Points, in no order, along strands that fork, close into loops and pass close to each other.
In the rows, 128 means zero.
Points whose rows are less than 91.9 apart are linked; no others are. Some points are linked to none.
(220): 173 101 147 126 140 155 144  93 161 110 107 144 189 136 154 130 147 106 125 137
(354): 143 121 165 132 128 108 155 168 135 116 139 125 153 107 101 105 104  85 123 154
(963): 122 131 154 152 152  87  90 141 123 143 123  81 118 126 137 128 105 113 154 164
(581): 128  74 120  69 136  86 151 139  76 146 158 129 158 109 121 120 138 127 126 115
(635): 149 166 141 145 124 110 114 133 160 135  76 121 110  93 119 139 142  86 107  88
(335):  85 103  89 122 113 103 128 141  70 106 134 140 110 149 118 127  80 103 127 103
(206): 127 126 126 143 129 135 104 111 156 107  95  98 157 146 121 109  99  86 112 107
(1070): 140 129 149 153 138 106 100 119 156 129  91  70 131 150 128 120  91 120 129 139
(1073): 145 158 119 182 120 152 159 164 143 114 105  90 148 114 123 104 116 124 104 146
(1075): 123 129  85 122 141 159  89 149 149 129 143 104 128 112 143 101 135  99 116 121
(1037): 122  92 133 130 155 126 130 169 142 130 123 153  56 110 119 111 147 157 125 147
(631): 119 121 106 130 124 168  98 110 125 119 148 123  89 110  72 140 144 194 166 107
(53): 121  92 100 143 118  75 156 115 115 118 165 138 113 124 127 130 114 146  85 158
(1273): 171 141 159 135 143 123 129 124 155 146  95 147 134 153 152 120  85 141  86 137
(1150): 136  90  99  65 118  99 122 136  91 146 162  86 161 111 115 105 135 101 137 138
(437): 157 106 113 109 139  96 113 159 111 108 151 111 135 108 116 135 149 136 145 175
(3): 125 141 170 115 163 173 120 133 125 141 111 104 109  94 139  79 153 160 131 131
(527): 129  70 118  61 110  89 137 121  65 165 136 119 126 128 117 123 113 163 114 131
(540): 111 115 109  96 109 104 160 132 131 152 174 133 124 109 140 137 178 123 154 124
(1246): 153  61  82 117 148 147 112 138  93  97 145 124 121 113 127 173 158 143 142 134
(1149): 157 146 104 164 102 132 141 141 162 100 102 134 142 135 116 153 139  87  87 111
(364): 125  93  77  80 147 120 125 167 110 131 154 152 112 115 106 140 161 159 136 106
(851): 100 153 104 111 106 136 119 133 153 157 131 120 111 121 139 143 111 131 148 129
(10): 158 157 127 150 129 146 117 123 148 154  87  89  95 104 154 141 166 149 136 131
(412): 130  81 107  90 161 140 156 162 134 125 142 178 100 113 103 104 161 165 144 142
(726): 102 102 132 141 162 149 139 119 130  91 116 152 184 123 152 155 152 121 143 114
(820): 116 134 140 123  95  95 108  93 102 127 167  88 126 125 125 117 134 135 132 154
(29): 131 137  97 155 156 131  85 117 163 156  99  98 103 120 158 145 131 121 144 136
(959): 145 160 130 140 114 181 143 140 128 110  71 128 155 131 140 120 112 132  96  95
(78): 134  99 115 126 139 143 100 161  93 106 110 150  56 131 112 111 131 149 134 161
(362): 164 131 136 104 133 149 137 145 159 101  87 161 167 141 136 102 134  83 103  91
(1234): 170 124 132 136 158 143 139 138 159 126 110 168 173 147 168 122 123  85 122 125
(695): 142 145 105 136 122 116  88 115 133 111 134 135  84 114  70 143 156 214 126 125
(876): 108 116 152 151 155 110 155 143 149 121 128 108 158 111 118  91 112 138 116 153
(675): 104 155 137 147 137  85  91 104 114 134 133  97 118 127 115 122 136 157 158 172
(970): 143 134 152 136 116 142 119 162 103 108  85 131 141 136 137 145 111 115 155 131
(769):  99 133 156 122 151 112 136 160 130 156 158 120 125 132 146 121 139 155 183 127
(1193): 158 155 123 112  84 111  91  92 118 114 136 100 140 141 131 132 136 140 114 171
(1042): 130 136 156 139 118 132 123 146 117 121 128 153 166 159 148 171 103 111 166 107
(92):  96 126  87 136 156  87 107 150 158 129 136 141 122 149 149 125 116 121 133 128
(593): 134 135 152 106 139  94 107 137 148 138 110 145 106 119 154 143  97 154  94 153
(230): 119 120 120  91 111  88  99 116  76 134 157  87 124 120 127 116 111 100 128 114
(848): 108 117 118 155 156 158 166 123 171 131 142 112 168 129 160 122 145 167 134 128
(1253): 143 134 118  83 100 118 107 106 133 122 142 119 139  90 122 128 134  84  91 131
(895): 148 141 129  83 122 132 140 149 188 153 122 119 163 105 148 121 147 140 127 147
(447): 147 135 150 147  73 164 175 100 126  91 100 152 131 148  88 100 142 107 108 117
(521): 159 116 129 134 136 160 162  99 169 135 110 108 178 152 167 112 140 152 142 142
(159): 130 150 145 141 135 124 183 130 155 147 100 157 138 156 107  82  80 101  99 111
(766):  93 145 110 119 105 129 135 135  92 127 132 171 125 137 128 116  97  82 149 113
(274): 108 107 154 129 161  86 106 116 126 121 134 155 120 110 138 154  84 134  96 134
(445): 139 145 169 133 119 108 169 127 142 148  90 134 132 136 130 105 111 109 144 127
(460):  92 144 137 154 151 146 163 110 123 128  98 157 161 115 147 138 123 134 142 103
(559): 119  84  74 117 119 118 127 181  77 119 143 121 101 140 127 159 110 118 131 107
(1154): 156 134 109  92  88 122 116  96 101 117 148 109 171  95 123 154 134 127 112 169
(499): 108 119 131 134  68 158 164  89 143 126 148 131 115 136 146 127 143 145 123 114
(654): 111 100 124 147 131 133 155 127 138 119 178 111 154 141 147 114 130  95 120 119
(314): 163 169 156 136 110 191 153 120 115 117 102 153 139 160 104 127 127 116  90  99
(922): 131 122 112 111 130 119  93 135 154 104 135 115 144 118 130 118 111 102  88 121
(780): 141 149 196 139 154 135 149  90 116 142  84 121 143 145 111 130  86 110 134 129
(498): 138 173 100 137 172 158  95 110 127 151 111 153 123 105 125 128 162 185 142 150
(862): 137 100 131 131 158 128 134 122 180  99  86 123 140 120 140 102 151 168 113 129
(1124): 132  84 117 129 154 124 104 117 124  96 129 138 156 130 150 176 153 139 161 144
(889):  94  93  94 140 140  83 127 122  69 124 152  84 118 111 111 107 124 107 114 110
(903): 123 137 180 169 116 155 128  93 112 120 102 114 100 158 141 114 130 120 124  93
(1108): 162 167 139 165 106 158 157 154 108 116  68 117 143 142 130 148 116 133 143 100
(501): 133 114  83 109 102 104 139 109 101 133 182 131 133 138 135 134 128 185  96 157
(194): 144 115 158 136 137 159 146 162 159 103 116 138 162 169 114 100 114  93 113  80
(246): 112 145 138 130  70 152 184  99 125 123 150 162 132 134 105 108 145 108 105 115
(844): 121 126 154 114 159 169  94 136 135 138 109 111  85 115 114 103 133 180 166 112
(1163): 117  99  86 127 147 122 110 157  95 104 138 130 100 154 109  91  96 154 120 169
(1243): 109 164 135 145 134 112 136 120 141 120 130 155 151 166  97 115 102  82 105 107
(492): 152 138 134 131 114 161 103 114 136 137 116  88  90 105 115 148 145 157 148 158
(1088): 120 126 119 104  69 127 151 113 128 126 169 131 117 151 144 102 132 165 108 144
(458): 109 110 115 113 142 113 137 107  43 162 152 106  98 105 119 135 125 160 131 148
(12): 129 114 128  71 136 153 116 146 182 133 145 119 158 128 160 135 132 166 132 121
(1022): 126 120 144  90  99  98 148 149 182 153 153 130 137 110 136 134 138 115 137 128
(1055): 118 121 166 119 128 141 147 145 134 142 151 118 109 113 158 104 151 152 134 130
(1250): 141 107 136 106 152 144 150 139 156 151 129 177 116 127 126 101 180 177 167 148
(265):  97 149 139 124 101 123  93 120 109  99 116 123 101 106 118 120 130 111  89  80
(1231): 115 130 103 117 101 144 125 114 129 147 156 120 102 115 127 151  77 102 107 128
(510): 136 156 183 139 115  61 118 131 105 133 114 131 124 130 123 142 137 105 156 148
(542): 151 150 131  95 110 107  84 158 100 138 138 132  92 141 121 132 132 179 150 155
(367): 124 136 162 123 140 136 116 139 145 146 143 136 148 157 134 149  94  66 149  94
(1092): 113 114  74 121 150 115 116 144 115 133 166  90 105 108 110  97 146 111 121 126
(203): 126 154 144 142 126 106 138 135  98 128 186 135 153 111 134 140 154  97 101 106
(701): 102 137  79 151 152 127  72 134 156 131 115 125 100 154 141 136 136 140 150 112
(250): 134 117 162 141 143 135 130 159 134 131 161 149 129 174 138 110 100  85 111  85
(649): 146 136 101 180 109 147 127 147 131 105 132 115 121 126 139 189 125 102 101 136
(228): 154 155 104 133 140 149 103 133 150 120  97 136 110 121  91 125 169 197 134 138
(140): 112 155 101 167 129 127 152 139 160 130 120 112 169 135 148 148 127 173 125 123
(702): 138 100 102 150 126 141 115 182 116 106 156 124 114 129 150 168 112 128 126 130
(1181): 115 121 143 132 115  95 109 147  98 106 153 128  96 127 116 150 114  96  84  83
(151): 116 160 175 134 118  84 128 164 134 155 130 134 119 146 162 132 129 135 168 124
(948): 135 130 183 135 153 141 151  51 135 145 105 147 152 144 105 115 133  88 130 116
(626): 126 150 152 125 101 129 115 115 140 117  94 136  90  82 118 143 130 105  83 113
(107): 126 174 118 127 145 129 114 109 130 164 109 142 122  90 156 158 150 158 150 176
(619): 141 161 180 136 118 187 132  90 104 129 116 133 116 164  99 118 142  84 113  87
(480): 115 118 101 134 119  95 137 135 168 127 144 132 162 157 142 121 126  83 148 125
(1047): 104 137 127 149 110 156 137 131 122 124 121 155 103 135 125 150  87  87 121 104
(727):  94  93 118 104  89 142 165  97 110 126 169 138 122 115 136 143 151 125 134 110
(1277): 110 139 119 143 130 180  97 133 133 125 106 103  74 127  96 114 163 159 179 109
(912): 120 104 130 145 152  92 141  98 119 135 144 170 111 124 140 123  91 121  89 166
(1046):  64 152  96 110 102 137 143 136 136 133 127 138 131 134 126  96 101 114 156 123
(428): 112 138  83 136 123 167 111 130 153 114 143 118 150 143 155 168 138 175 145 117
(731): 131 154 173 135 113  80 123 109 126 142 145 151 123 154 100 137 110  77 125 125
(972): 157 159 130 130 123 148 104 159 101 129 115 113 104 113 120 134 143 150 155 181
(448): 146  92 114  99 123  80 119 124  45 146 128 125  96 119 111 140 142 155 131 159
(519): 139  77  75 110 188 139 110 139  98 137 153 131 105  88 102 157 163 148 131 118
(742):  90 118 140 164 163 135 175 109 150 121 102 119 160 122 118 120  95 128 143 122
(798): 141 106 128 122 126 105 128 136 117  89 119 119 158  98 102 114 141  94 134 172
(1232): 105 167 151 139 124 153 130  77 112 120 108 161 162 142  98 166 131  91 123  82
(790): 108 146 151 153 141 123 137  91 126 157 109 148 131 164 165  81  99 137 143 151
(1005): 117 117 143 139 131 146 132  66 135 125 146 131 151 138 139 120 132  93 125 116
(1058): 182 116 109 111 138  83  95 161 110 142 168 128 102 132 104 135 151 173 149 167
(476): 138 110 108 118 117 150 156 119 139 152 155 161 123 148 145 137 152 164 168 169
(16): 100 139 156 173 126 140 133 110 130 109 112  91 123 130 105  98 106  97 112  90
(297): 122 165 134 138 132 114 143  96 135 182  97 145 123 135 169 137 122 141 158 163
(846): 144 171 152 152 123 113 151 138 165 122 100 122 133 119  87 164 123  91  91  88
(939): 129 127 111  92 113 168 117 122 135 130 162 142 155 124 172 167 122 164 132 127

A fork is a point with three links, a tip a point with one. Leave the first point through the second and follow the links. Name the first fork or tip that comes.
(959) / (1108) -> (499)
(220) / (1234) -> (314)
(654) / (480) -> (412)
(769) / (1055) -> (790)
(265) / (626) -> (766)
(335) / (559) -> (1181)

A tip is a point with one link. Name the tips that can be reached along the links from each point below, in the order of the rows.
(428) -> (1273), (458)
(846) -> (1181)
(631) -> (1163), (790), (476)

How many points has the smallest loop of links through each point below? Write 0 if it is on no loop.
(206) -> 9
(521) -> 24
(766) -> 5
(1005) -> 0
